Points on a hilly landscape, in no order, each with its height.
From any point a ball rolls to the lowest of the 2 points nearest to it. It stops when none of these is lower. Distance is the straight distance between rows; heights are no part of it.
J_800 height 145: [161  79 111 169 130 131 157  64  96  87 102 104 145 127  59  98 138 147
 106 151 156  79 180 125 108 102 123 100 147 193 119 139 130 156 126 144]
J_17 height 453: [109 109 186 162  90  98 131  99 112 171 117 143 139  88 151  79 172 158
 138 158 154 164 110 114 119 135 110 105 116 124 117 151 166 116 184 129]
J_910 height 501: [131 147 200 151 103  95 104 131 105 147 146 170 100 104 136  87 126 139
 136 159 136 165  90 108  79 145  64 124 130 124  93 128 131 125 145 126]
J_260 height 542: [142 108 148 143  95 149 135  95 106 147 125 162 132 114 115  98 188 144
 151 110 133 112 108 100 124 130 127  88 149 152 102 112 139 148 132 137]
J_719 height 397: [117 157 102 142 126  97 128 118 137 142 144 129 156 196 148  81 167 131
 128 153  93 112 106 133 117 116 122 155 105 209 177 128 150  33 157 138]
J_601 height 563: [132 145 113 162 157 104 124 159 142  84 132  74 158 115 141 162  79 124
  94 177 129 121 161 152  94 118 146 169 119 111 148 163 137  90 124 137]
J_685 height 252: [134  90 174 149 144 110 121 107  95 141  74  99 156  66 155 141 113 160
 118 124 170 163 170 105 125 121 119 135 134  77 126 174 142 165 167 109]
J_615 height 715: [141  99  80  88 160 154 126 115 141 130  98  74 155 154 131 150 133 121
 137  68 125 100 155 128 180  95 159 137 140 110 162 111 100 172 111 117]
J_636 height 621: [118 150 117 136 178 148 128 165 120  78 126 164 104 167 118 193  94 157
 113 115 110 130 158 106 110 149 128 137 161 159 136 154 138 105 112 145]
J_631 height 490: [118 164 168 147  92  98 136 139 117 151 141 128 116 110 144 119 154 120
 138 159 125 156 103 131  89 135 116 145 121 142 140 139 165  64 117 150]
J_185 height 418: [ 87 119 106 160 128  82 116 128 127 133 146 144 155 158 151  60 165 155
 137 187  94 132 114 137 124 125 125 142  94 183 164 148 155  65 209 118]
J_92 height 203: [165  80 116 137 121 135 151  79  98 111  95  82 169 101  85  99 153 121
 129 111 155  70 161 144 126  99 131 122 154 130 125 119 123 174 121 140]
J_189 height 510: [188 168 117  68 162 160  68 149 123 154 106 113 135 118 146 137 124 116
 139  43  91 138 137 107  96 119  97 169 157  88 135  89 113 150  73 138]
J_167 height 63: [112 155 142  98 109 113 118 153 143 179 119  98 119 121 174 146 151 115
 146 118 128 171  98 129 146 124 133 145 103 115 153 133 135 106 120 112]
J_651 height 520: [181 125 150 142 107 157 110  61 108 136  78 149 131 109 117 112 166 163
 142  77 125 106 125  79  87 128 103  90 164 120 105 104 152 166 110 149]
J_690 height 468: [174 152 128 112 132 152 135 103 118 117  67  81 128  88 134 157 116 114
 121  55 149 133 167 146 129 122 125 137 160  71 142 109 145 178  89 164]
J_595 height 190: [152  97 113 163 156 131 132 150 127  64 160  85 117  81  90 163  40 116
  91 199 180 106 155 147 116 126 142 130 103  98 107 141  80 183 127 121]
J_20 height 609: [157 160 138 101 149 133 109  78 126 209  65 122 161 109 203 126 196 132
 139  68 116 163 140 100 120 108 132 137 106  99 154 137 153 123 151 152]
J_803 height 637: [ 94 136 154 127 148 127 129 124 153 172  89 160 127 155 202 181 148 167
 124 114 131 182 138  80 156 140 144 141 101 126 161 168 161  88 162 110]
J_445 height 189: [152  91 107 179 172 126 142  99 102  63 132 124 141 139  85 125  86 153
 101 173 144  88 204 122  96 125 118 119 143 183 116 174 134 145 146 141]
J_417 height 590: [102 122 168 111 140 154  75 167 118 156 144 200 119 123 132  86 141 150
 153 100  91 125 108  99 124 155  72 135 148 103  58 120 106 171 157  76]
J_508 height 576: [150 174 113 121 153 114 106 111 137 179  94 105 164 177 185 132 155 137
 128  89 100 148 133 121 112 109 117 159 109 146 164 136 160  76 145 144]
J_669 height 436: [ 95 111 137 161 100  85 115 110 122 162 107 124 159 123 155  44 191 160
 140 160 118 154 115 138 139 124 123 125  99 155 139 151 159 107 222 112]
J_332 height 100: [134  67 152 161 117 138 160  58 100 104 109 147 130 113  87 100 131 148
 113 155 171  98 162 100 117 122 115  75 138 169 107 152 133 188 140 132]
J_226 height 497: [103 113 100  85  77 128 147 144 191 143 144  97 101 104 130 167 137 101
 129 125 151 140  69 140 191 102 172 100 103  90 162 118  97 137  81  99]
J_295 height 475: [ 91 129 145 135  74 106 154 136 136 160 158 132 120 114 136 110 175 131
 156 166 133 138  76 137 132 130 149 109 113 147 134 135 144  88 139 133]
J_374 height 644: [114 141  62 141 165 126 158 154 177  65 111 110 142 184 107 170  62 130
  82 140  97  75 165 165 133 130 164 155 115 153 164 153 131  75 114 133]
J_474 height 604: [116 147 138 133 172 127  54 170 120 140 136 209 115 170 131  92 130 189
 146 106  81 121 114  94  89 156  64 145 148 152  70 126 109 156 167  84]
J_490 height 470: [157 127 152 132 160 112  82 157  88 122 151 162 114 130 100 100  96 140
 139 134 111 104 123 120  87 142  62 134 166 139  81 118  98 173 126 106]
J_28 height 416: [181 143 132 157 142 141 123  87 104  84 109 148 128 154  75 115 121 156
 117 119 127  82 144 104  69 129  83 107 180 181 102 115 142 144  98 154]
J_251 height 546: [122 121 113 100 167 112  72 144 106 157 123 135 183 183 148  41 160 128
 139 101  66 122 146 146 137 105  74 183 125 136 126 111 104 151 197  81]
J_989 height 659: [ 86 148 180 167 165 114 134 146 110 110 121 170 124 114 168 173  95 162
 111 173 121 155 149  86 108 153 134 144 122 128 141 193 164  64 145 133]
J_792 height 391: [133 163  99 100 112 168 132 138 132 134 158 146 111 192 107 148 163 114
 145  98  96 124 103 125 126 135 147 111 132 178 114  74 110 105  82 149]
J_404 height 649: [ 88 132 158 144 143 120 118 144 124 139 109 186 109 149 173 158 139 173
 132 143 116 162 129  79 128 149 129 138 122 158 132 184 156  86 163 121]
J_298 height 234: [120 147 135 110  70 159 169  86 149 161  89 120 109 119 156 149 189 121
 137  73 144 156 118 123 159 126 184  87 114 100 149 102 157 122 105 163]
J_872 height 703: [ 63 102 156 164 148 100  84 123 125  99 198 157  90 107 108  84  77 122
 139 192 125 165 112 163 134 135 165 110 103 111  89 166 139 149 247  80]
J_165 height 467: [118 105 187 165  74  94 145  89 112 147 131 106 144  70 130  98 130 127
 130 192 188 156 126 133 105 127 129 102  98 110 123 156 156 120 155 136]
J_670 height 443: [ 70 141 117 142  91 105 174 131 176 111 146 135 109 138 130 154 127 116
 118 193 119 113  80 141 137 129 187 121  94 133 160 147 146  47 112 134]
J_430 height 183: [118 110 214 128 113  93  94 122  90 153 129 133 131  75 138  90  88 127
 115 154 168 180 138 130  98 137  62 138 111  70  96 152 135 167 166 100]
J_891 height 594: [148 162 112 129 163 110  80 128 117 177 116 154 170 192 180  89 160 158
 132  96  82 142 135  98  97 128  79 154 113 187 144 122 131  77 180 135]
J_849 height 41: [135 123  63 113 120 138 148 172 180  89 109  63 109 110 127 188  81 115
  86 126 145 117 131 170 164 108 166 146 119  85 151 129  88 159  91 113]
J_606 height 348: [155 135 126 131  99  95 116 126  93 135 152 106 155 127 110  13 176 104
 156 146 100 109  96 162  98 102  77 142 140 168 124  87 106 118 143 139]
J_265 height 442: [129 200 106 109 133 115 151 118 182 169 159 126 146 221 174 153 115 112
 130 142  86 135  80 132 172 131 152 147 108 161 155  90 145  23 117 120]
J_480 height 159: [115  88 204 150 114  99 119 102  90 125 140 142 119  85 131 119  73 125
 108 178 191 160 149 109  91 144  96 106  82  85 108 171 130 176 162 125]
J_266 height 363: [162 133  87 168 129 114 149  83 129  98  70  79 167 140 108 110 145 137
 106 114 127  95 175 151  95 110 147 136 138 169 152 141 171 107 126 165]
J_459 height 560: [123 156  92 141 130 131 185  74 164 127  62 137 165 192 147 123 162 127
 116  96  97  98 158 131 133 144 166 120 108 159 187 128 208  66 144 169]
J_267 height 487: [128 136 169 157 154 103 109 145  90 102 155 177 102 131 122 125  88 151
 126 165 132 135 125 104  86 149  78 129 151 151  97 151 129 124 142 130]
J_587 height 698: [ 79 122 169 135 135  94 102 160 114 126 184 161 101 101 123 102  95 128
 146 173 133 166 103 146 138 143 128 127 114  98  90 154 124 148 206  97]
J_561 height 451: [181 199  85  86 132 146  83  98 132 192 130 137 145 186 147 113 158 104
 137  55  67 135 114 110  86 125 110 151 115 155 120  51 137  88  91 157]
J_802 height 272: [167 174 160 136 120 144 129 140 110 106 107 126  94 120 118 166  93 129
 114 108 132 137 130 109  76 154  88 135 162 117 116 119 149 133  80 148]
J_957 height 672: [ 97 140 120 110 173  86 106 188 127 144 149 131 111 164 163 157 103 144
 136 153 116 162 120 130 146 126 114 167  99 134 141 153 112 103 153  87]
J_578 height 578: [141 114 149 191 120 104 148  80 128 102  94  79 178  97 147 125 103 129
  94 201 154 137 175 126  73 127 139 130 101 115 149 178 165  96 141 151]
J_59 height 661: [103 155 144 117 168 119  97 176 126 166 136 186 115 185 182 157 129 159
 137 124 103 173 110  90 127 151 102 158 112 165 126 139 121  79 163 107]
J_848 height 549: [124 167 110 148 114  95 154 133 157 105 115  68 156 131 137 139 113  97
 106 157 106 112 131 170  98 124 157 163 109 127 152 138 156  58 104 164]
J_675 height 214: [142 104 199 134 139 109  97 111  87 156  91 139 141  84 148 104 123 157
 134 112 147 146 142 103 105 132  67 135 140  80 101 143 142 177 164 108]
J_357 height 444: [178 123 113 130 152 147  93 127  89 108 127 150 135 144  82 111 135 148
 134  93 107  88 136 104  96 129  85 125 181 165  94 104 103 172 101 128]
J_665 height 605: [ 88  92 118 156 143 140 165 140 138  79 156 145  91  99 111 183  92 154
 112 159 174 127 145 113 169 131 173  92 138 133 116 178 116 157 139 125]
J_358 height 224: [132 102  89 157 202 129 116 157 108  61 153 132 117 148  89 161  68 156
 110 157 127  94 187 132 112 122 121 139 150 181 117 157 107 150 141 124]
J_285 height 382: [ 70  92 134 156 113  94 143 121 141 144 126 140 127 103 156 127 156 167
 130 183 142 156 122 105 145 128 171  99  92 128 144 187 159 108 192 108]
J_494 height 611: [ 93  74  68 137 146  92 134 143 164  81 151 123 106 115 100 135 119 139
 111 195 136  99 122 145 153 108 178  99 110 145 125 160 102 138 161  97]
J_842 height 319: [170 117  92 148 150 121 111  85 101 125  82 107 173 145 110  87 181 146
 132  90 112  91 160 132 113  91 119 128 149 180 145 125 141 135 140 139]
J_523 height 690: [ 99 115 138 144 131  97 124 175 121 103 188 137  92  82 116 150  83 119
 137 187 156 142 109 139 133 133 159 127 113 108 118 155 112 123 150 107]
J_823 height 301: [153 156 197 141 104 128 128 131 106 117 122 132  85  94 126 163  66 127
 107 157 167 163 128  96  66 156  77 138 136  98 118 136 140 128  87 154]
J_37 height 446: [175 134 158 132  91 149 161  75 110 114  67  82 119  90 109 140 107 112
 104  94 176 132 162 149 109 133 117 111 145  79 131 105 158 173  86 169]
J_533 height 568: [124 103  88 117 188  97  88 152 106 125 128 107 174 182 132  94 131 156
 138 115  98 107 157 148 147 102  99 161 117 165 139 142 102 150 187  88]
J_626 height 744: [119 108 109  99 177 146 108 186 106 118 166 141 113 144  97 141 120 124
 143 122 113 106 133 136 165 130 117 143 148 136 106 123  74 174 127  96]
J_440 height 403: [120 150 121 148 133 166 196 125 142  63  82 155  95 143 116 163  88 138
  90  89 149 126 161 137 122 200 151 102 168 111 135 117 164 129  89 186]
J_369 height 424: [157 101 185 135  70 133 150  79 100 132 121 105 127  81  97 121 119 102
 110 132 197 124 128 131 106 117  91 106 118  97 121 121 127 171  87 155]
J_682 height 575: [102  92 160 109  96 164 104 137 125 174 164 203 141 119 114  50 182 107
 168 112  90 114  96 117 133 146  96 118 147 104  61  91 103 163 153  96]
J_96 height 596: [104  89 116 186 124 145 181 100 148  65 135 137 112 103  93 150 104 146
 106 193 157 102 160 120 133 138 178  81 128 151 115 172 141 126 130 149]
J_244 height 274: [122 143  81 106 101 160 182  96 180 131  93 113 107 165 143 155 149 126
 131  74 143 141 131 139 187 140 185  91 117 103 164  99 137 139 105 152]
J_281 height 387: [139 136 162 114  67 171 164 143 142 120 143 107  97  61  94 150  87  98
 115 108 189 148 110 158 150 124 138 116 142  74 137 100 120 158  61 141]
J_839 height 517: [127 134  99 111  62  77 139 144 175 141 137  56 130  99 142 118 148  87
 122 175 132 128  77 177 129  89 153 125  91 105 156 130 131  84 107 125]
J_228 height 561: [164 200 100 106 151 125 129  74 156 176  72 123 160 193 194 147 151 126
 124  53  99 144 154 115 126 128 138 142 100 129 164 115 186  78 143 178]
J_153 height 160: [143 122 136 140 135 133 134 151 113  93 148  78 125  77  87 153  80 112
 109 155 170 119 143 158 135 115 127 140 139 102 122 126  93 173  99 127]
J_18 height 482: [104  92 166 127  98  83 125 135 120 153 142 100 145  68 130 101 127 120
 134 159 161 149 120 151 148 119 135 115 103  85 120 149 138 151 152 101]
J_141 height 771: [141 187 133 116 141 119 113 209 126 116 181  94  93 120 107 160  76  87
 127 145 113 139 109 168 106 135 107 188 126 126 135 117 109  81  73 137]
J_422 height 754: [132 132 127 113 191 116  86 209  95 106 165 137  98 117 109 159  74 129
 134 133 123 138 137 144 134 130  97 171 148 117 116 138  81 163 114 105]
J_556 height 374: [142 164 123 148 103  95 115 130 107 146 141 131 162 158 143  40 194 123
 148 136  88 133  90 139  90 119  85 151 115 196 143  99 132  66 159 140]
J_286 height 323: [148  91 117 143 159 162 138  95 108  99  74 120 136 120 115 156 138 170
 120  74 147 113 181 104 144 117 139 101 165 137 131 141 118 187 125 133]
J_579 height 528: [121 134 163 131 141 102  72 143  94 140 117 122 162 130 142  35 141 131
 145 131  77 148 140 157 115 113  53 175 133 110 110 119 119 144 205  90]
J_822 height 635: [ 94 160 101 135 185 150 164 153 152  71 128 161 123 199 113 186  74 143
  88 115  90  92 165 131 141 149 145 143 122 169 158 153 141  64 111 142]
J_836 height 668: [ 88 122 172 186 135 109 147 122 120  97 149 161 123  89 142 134  92 136
 114 216 136 138 125 104 100 152 162 114  99 120 135 179 161  60 150 139]
J_724 height 476: [133 105 180 123  99 180 143 111 115 124 143 166 100  77  97 142 125 130
 132  93 176 122 113  95 149 132 118  82 169 111 101 113 104 183  96 128]
J_5 height 474: [181 165  51  77 151 152 119  68 144 172 122  92 175 200 136 113 155  94
 145  60  87 106 135 143 148  93 147 144 111 147 141  47 124 111  96 144]
J_820 height 527: [119 157 138 149 127 132 149 111 126 120  84 133 132 147 156 165 136 143
 119 105 120 143 145 115 110 148 150 132 138 136 161 150 181  87 130 160]
J_355 height 480: [180 194  97  72 145 149  91 121 132 153 102 118 135 167 158 145 136 100
 124  40  82 145 134 121 112 121 118 152 127 119 135  76 140 124  75 160]
J_888 height 779: [169 194 129 121 123 115 118 167 123 112 142  72 124 123 101 137  92  81
 119 135 122 142 122 171  79 126  95 177 140 118 129 106 141  92  68 159]
J_816 height 191: [151 168 113 129 108 162 169 177 138  76 131  93  91 114  86 170  83 102
 101 112 151 128 129 178 120 160 132 141 150 111 117  94 121 147  63 165]
J_192 height 544: [122 181 105 116 136 137 175  88 163 135  63 132 139 173 181 159 137 131
 116  69 119 138 153 121 138 165 168 125 109 115 179 129 198  86 127 178]
J_824 height 593: [148 123 122  95 157 111  94  99 129 198  80  94 177 118 188  91 184 125
 148  73 113 142 139 120 146 101 118 159 110 100 149 127 127 137 165 123]
J_193 height 787: [183 161 160 124  94 119 128 135  99 121 142  75 123  92  80 104  92  76
 122 148 150 130 122 173  74 124  82 162 137 113 111  94 119 132  58 151]
J_343 height 498: [121 114 137 112  86  80 119 161 145 156 152  66 134  57 143 115 112  97
 135 171 161 151  99 168 137  97 137 136  96  71 136 149 120 120 117 100]
J_483 height 386: [109 141 163 131  77 112 136 164 120 134 215 146  75  88  96 118 125  97
 155 173 158 131  71 160 135 130 134 114 119 132 110 112 114 107 106 133]
J_418 height 591: [152 146 136 136 147 119  86 148 102 148 122 150 143 150 143  99 157 149
 142 105 100 126 123 107  91 130  88 140 147 167 115 116 126 113 138 128]
J_142 height 586: [109 100  80 122 171  72  89 178 129 111 166 107 132 169 127  97 111 140
 138 169 102 115 130 173 141 107 122 160 105 146 142 143  95 134 186  83]
J_722 height 440: [ 98  76 201 103 105 150 109 129 121 129 177 186 131  82  98  94 116  90
 141 128 159 126 117 132 170 140  79 124 155  63  68 133 116 197 167  83]
J_71 height 679: [150 139 117  78 119 182 117 109 125 154 109 131 128 108 144 138 169 113
 151  50 116 129 131 104 139 126 149 119 139  77 137  81 123 157  80 147]
J_946 height 569: [147  98 127 105 174 107  96 129 108 160  84  75 173 107 162 122 138 127
 144  90 125 129 167 132 147  99 112 171 131  85 149 152 122 166 154  93]
J_293 height 358: [ 73  64  97 123 111  73 134 125 156 130 121 117 131 106 143 123 155 149
 128 174 140 139 106 127 176  98 176  86  98 106 141 176 132 143 194  71]
J_794 height 232: [153 180 126 110 139 161 126 180 123 106 127 121  92 136 108 180  95 116
 120  86 122 143 124 139 112 152 110 147 155 120 119  95 118 130  64 150]
J_875 height 682: [ 77 113 114 107 148  73 107 186 150 133 168 127  97 116 140 162  95 130
 139 178 133 157 102 137 159 127 154 139  90  98 137 163 107 125 170  77]
J_419 height 441: [144 133 145 149 115 154 142 109  98  94 155 166  91 134  73 123 131 134
 135 135 144  97 111 106 101 137 109  84 169 190  87 115 116 138  98 145]
J_718 height 359: [150 116 133 155 141 180 146  94 118  96  95 170 103 133 103 161 137 175
 121  93 141 116 163  75 119 145 129  72 182 163 113 144 141 162 113 147]
J_520 height 337: [108 142 128 119  62 179 166 139 149 119 148 129  86 124 103 158 151 115
 139 101 156 134  89 146 158 144 170  82 134 130 124 107 119 132  76 150]
J_16 height 417: [146 186 109 102 129 132 133 132 148 156 148 122 137 211 140 138 141 100
 135 106  90 137 102 140 131 132 127 152 115 169 137  85 129  66  94 145]
J_463 height 456: [133 142 148 164 102 128 154 110 109  97 153 139 103 128  81 124 122 119
 128 176 143 113 117 126  87 138 117 118 144 163 107 128 138 104 102 164]
J_158 height 662: [149  94 136  95 108 166 136 105 118 149 106  96 150  76 127 124 172 107
 153  70 147 114 135 131 157  98 144 130 150  79 143 108 122 163 107 131]
J_580 height 755: [127 123 103  96 168 181 102 168 114 134 151 171 105 162 128 170 121 145
 142  74 104 122 137  86 151 144 122 124 159 139  95 105  71 172 103 103]
J_442 height 392: [183 139 109 169 140 125 137  83 110  79  81 118 156 157  84 116 116 134
 101 122 128  93 181 126  63 127  96 130 161 178 118 130 176 116 118 170]
J_447 height 535: [132 178  95 112  81  87 155 129 179 147 117  50 142 141 149 120 143  69
 118 137 111 119  95 185 104 113 148 162  93 124 159 126 161  58  86 156]
J_619 height 460: [111 179  97  94  99 100 166 141 209 144 151 104 117 180 164 171 109  84
 115 164 106 139  68 153 172 127 150 142  95 125 155 104 124  52  94 113]
J_237 height 430: [123 101 102 129 147 157 139  92 130 150 100 148 143 171 141 146 174 172
 140  97 115 129 147  85 168 115 166 102 113 179 146 137 131 136 160 121]
J_515 height 588: [147 130 109  80 136 157  70 123 119 203 135 175 144 156 146 105 165 131
 151  77  78 135 121  81 125 134 115 140 120 139 103  57  87 133 104 115]
J_188 height 107: [131 125 109 116 152 123 113 172 136 111 119  64 124  91 130 177  86 128
 108 121 153 141 147 144 152 110 146 151 130  85 146 141 101 158  99 111]
J_258 height 305: [115 128  83 113  94 187 186 136 173 102 114 112  89 133 108 159 137 122
 113  76 157 127 123 159 186 144 185  88 140 100 142  95 106 156  82 148]
J_666 height 130: [131 156 145 104  85 114 130  99 154 218 111 103 134 129 196 110 200 108
 153 110 116 169  86 123 146 114 146 133  80 124 154 119 150  88 134 137]
J_27 height 624: [106  71 108  63 128 153 116 161 147 176 168 134 156 133 129 109 157  86
 168 114 113 122  95 131 207 126 138 144 118  81 120 100  82 168 120  78]
J_36 height 766: [136 124 103  98 141 203 133 153 123 107 142 141 105 143  90 162 127 114
 128  69 122 122 124 112 163 133 144 113 164 122 119  86  67 174  73 131]
J_421 height 513: [111 131 190 147 102 101  92 114 102 147 119 166 130 111 138  29 135 142
 138 148 111 153 111 130  95 126  45 139 135 108  82 120 130 157 190  99]
J_134 height 404: [ 88  81 116 132 130 128 152 108 152 148 104 151 128 145 159 147 166 178
 133 133 131 149 132  89 179 122 170  92 102 158 152 176 148 125 183  99]
J_990 height 329: [ 88  64  95 115 122  77 108 125 142 139 114 107 169 117 142  77 155 138
 130 173 112 125 124 155 171  89 146 116 101  92 148 171 124 159 216  57]
J_168 height 496: [150 128 163 136  93 184 147  76 114 132  88 151 109  92 128 146 155 147
 132  60 155 135 125  98 124 135 138  68 162  92 116 102 147 172  95 154]
J_449 height 458: [101  79 163 110 119 166 128 136 105 119 174 183 114  93  94 123 124 114
 144 113 163 109 115 113 171 140 112  85 174 118  80 124  95 205 125 103]
J_896 height 445: [164 156  69  99 144 139 120  95 153 177 150 103 164 225 142 117 148 119
 144 114  88 116 110 137 154 101 141 133 112 193 136  66 111  73 126 120]
J_190 height 541: [179 149 125  86 174 143  49 131 121 177 102 154 154 123 166 108 143 152
 146  46  80 112 137  83  73 135  74 168 148 104 111  92 119 142 106 122]
J_9 height 147: [119 180  97 115  99 135 186 176 167  96 114 105  96 136 128 161  98  84
 101 104 133 124 111 181 126 199 150 148 122 103 144  95 146 104  64 180]
J_307 height 384: [116 118 130 161 117 179 183 103 131  72  96 159  90 131 106 171 117 152
 102 108 160 128 160 111 133 162 158  75 174 139 118 147 150 143 107 171]
J_545 height 405: [111 121 152 132 121 113 121 154  93 113 219 166  84 107  80  85 110 107
 154 169 138 108  88 157 128 137 115 113 140 154  81 120 102 154 141 118]
J_500 height 459: [ 74 116 118 120  72  90 153 140 174 135 166 129 104 107 142 135 154 114
 136 191 146 129  63 144 166 111 181  89  88 121 146 142 129  94 132 108]
J_538 height 423: [ 91  96 181 119 104 129 109 125  98 126 190 179 115 108  85  45 125  89
 152 151 134 114  98 152 144 122  84 123 151 107  71 118 111 176 174  98]
J_322 height 587: [131 112 152 194 130 133 172  75 134  69 113 122 147 109 112 132  91 132
  95 202 139 109 178 123  87 144 160 115 101 140 130 172 158  94 120 159]
J_588 height 213: [142 102 130 176 191 101 111 147 114  68 186 116 115 109 101 135  35 109
 114 215 156 116 161 146  88 142 139 136 101 125 110 149  95 153 167 127]
J_58 height 508: [127 197 158 133 105 130 136 131 131 140 102 134 126 144 154 147 146 112
 117 106 106 147 112 121  78 158 114 143 138 130 151 129 188  62  95 175]
J_205 height 313: [168 104 137 125  97 125 106  95  92 156 129 132 175 110  98  26 186 102
 160 118 106  89 111 134 101 114  75 132 163 135 106  81 113 158 126 126]
J_687 height 477: [116 143  93  88 107 126 164 145 204 131 141 103  89 164 159 188 101 102
 119 147 133 153  75 140 205 109 165 115 108  98 149 111  90 104  96  98]
J_673 height 762: [137 166 145 129 174  99  81 209  95 110 164 111 102 118 126 152  69 117
 130 154 119 156 130 147  95 133  85 183 137 125 124 132 110 112 112 130]
J_56 height 408: [137  88 183 119  70 136 152 117 123 132 164 110 131  44  87 119 105  93
 119 141 205 125 114 147 147 115 114 107 130  80 119 109 115 168  83 133]
J_72 height 366: [105 142  83 121 104 194 177 126 145 104 152 156  90 180  89 156 155 120
 137 110 121 106 106 121 156 149 174  86 140 180 109  94 113 126  85 156]
J_758 height 402: [ 95  98 135 193 104  95 156  90 140 121 112 138 158 108 144  97 161 155
 115 204 131 128 142 107 114 135 162 108 105 154 162 182 187  70 174 126]
J_629 height 732: [137  94  78  96 176 156 115 169 127 114 137  95 136 148 103 154 107 123
 133 102 125  94 143 136 181  99 138 154 135 118 141 123  73 179 110  86]
J_697 height 135: [119  65 166 163 129 114 141  80  94 104 129 151 124 103 112 121  86 149
  98 186 185 128 173  96 105 143 118  91 110 134 104 176 137 179 172 127]
J_348 height 422: [ 79 121 114 164 106  94 164  98 158 124 126 140 141 140 137 102 166 137
 114 202 100 104 106 129 126 126 180 116  92 167 176 161 167  30 147 129]
J_903 height 566: [160 123  95  84 172 145  54 144 107 160 128 157 166 164 137 109 150 140
 143  62  69 102 141 101 103 117  80 159 148 140 111  80  94 155 119 113]
J_366 height 608: [141 157 123 126 168 136  96 165 104 113 139 160 120 179 122 154 117 152
 130 107  93 126 129 108  94 141  91 142 153 175 122 127 123 102 116 136]
J_78 height 616: [ 79 110 117 124 162 155 149 171 141 102 148 155  82 149 132 211  94 162
 126 127 148 149 125 104 182 136 162 115 126 143 133 161  93 155 131 102]
J_904 height 287: [155  86 159 158 150 132 135  86  92 106  70 113 137 100 121 153 103 159
 110 123 168 130 193  98 120 115 116 115 154 120 121 158 145 184 140 130]
J_109 height 543: [165 125 134  84 174 123  84 169 102 158 113  98 162 114 142 117 127 114
 143  81 108 127 140 132 127 115  83 182 150  95 133 121 106 159 110 113]
J_627 height 607: [130 101 100  55 138 169 106 141 136 195 166 153 140 150 140 117 145 102
 173  98  91 132 112 100 179 138 129 144 119 116 101  51  76 142 103  96]
J_243 height 622: [104  92  62 156 136 100 144 130 178  78 121 116 138 141 126 146 120 141
  91 199 111 100 144 140 133 106 174 112 104 145 159 174 127  89 157 114]
J_738 height 559: [131 106 153 116  76 158 112 104 114 192 138 181 144 107 117  66 215 126
 167  95 110 113  82 101 119 135 114  94 146 127  88  77 121 138 124 129]
J_498 height 99: [111 159  71 123  98 125 178 168 202  87 110  88 104 133 144 187  79 105
  75 133 128 128 123 178 155 157 173 139 116  87 163 122 116 113  84 141]
J_637 height 186: [133 131 159 103  70 147 139 100 139 205 110 131 131  88 162 117 206 117
 154  82 137 157  90 119 145 113 162 105 107  93 139 107 147 122 120 141]
J_953 height 236: [117  97 130 154 187 103 111 150  85  79 162 137 105 117  99 137  56 140
 116 177 147 122 166 133 122 135 118 124 138 149  97 164 108 170 172 111]
J_254 height 632: [125 123  48 131 115 105 155 127 209  78  93  99 146 160 135 174  96 111
  78 173 105  90 145 168 137 109 174 137  99 130 163 147 123  79 119 124]
J_347 height 641: [113  83 124  96 111 136 133 141 131 144 142 102 147  98 121 113 149 110
 153 118 138 111 106 140 186 110 151 121 129  93 137 126 101 169 118  90]
J_44 height 469: [ 94 144 162 172  92 140 184 117 141  84 167 150  86 100  91 146  94 106
 113 196 152 112 114 131 109 163 162 103 133 140 116 138 150  85  98 176]
J_801 height 625: [133 149 135 115 148 138 125  97 140 177  64 136 126 133 204 176 166 154
 132  75 131 180 150  85 144 122 150 128 113 107 157 150 154 125 152 136]
J_978 height 627: [ 94 149 116 116 164 152 129 180 137 105 172 165  79 178 129 203  96 142
 132 132 115 145 110 113 154 151 136 141 130 159 130 134  97 108 109 124]
J_361 height 697: [157 120  86  76 159 175 117  66 139 162  87 123 159 128 159 140 169 118
 150  51 112 115 172 105 172  97 157 143 127  84 152  93 105 171 117 136]
J_47 height 266: [168  83 118 134 130 138 119  86  89 145  91 122 191 117 118  63 189 123
 158  98 118  83 137 127 113 102 106 134 162 137 126 103 123 167 146 130]
J_368 height 364: [122 147 168 113  61 154 153 163 134 132 175 132  87  69 102 145 132 109
 146 123 165 149  82 151 142 130 140 102 137 106 113  96 121 128  71 134]
J_21 height 599: [ 99  89  90 143 147  87 111 155 120  95 181 108 116 122  96  93 110 122
 137 187 122 101 120 173 147 113 144 123 114 135 113 142 102 149 172  93]

Where does a ball stop that starts at each point below?
J_21: J_47
J_483: J_167
J_848: J_47
J_307: J_332
J_738: J_167
J_37: J_167
J_820: J_990
J_792: J_167
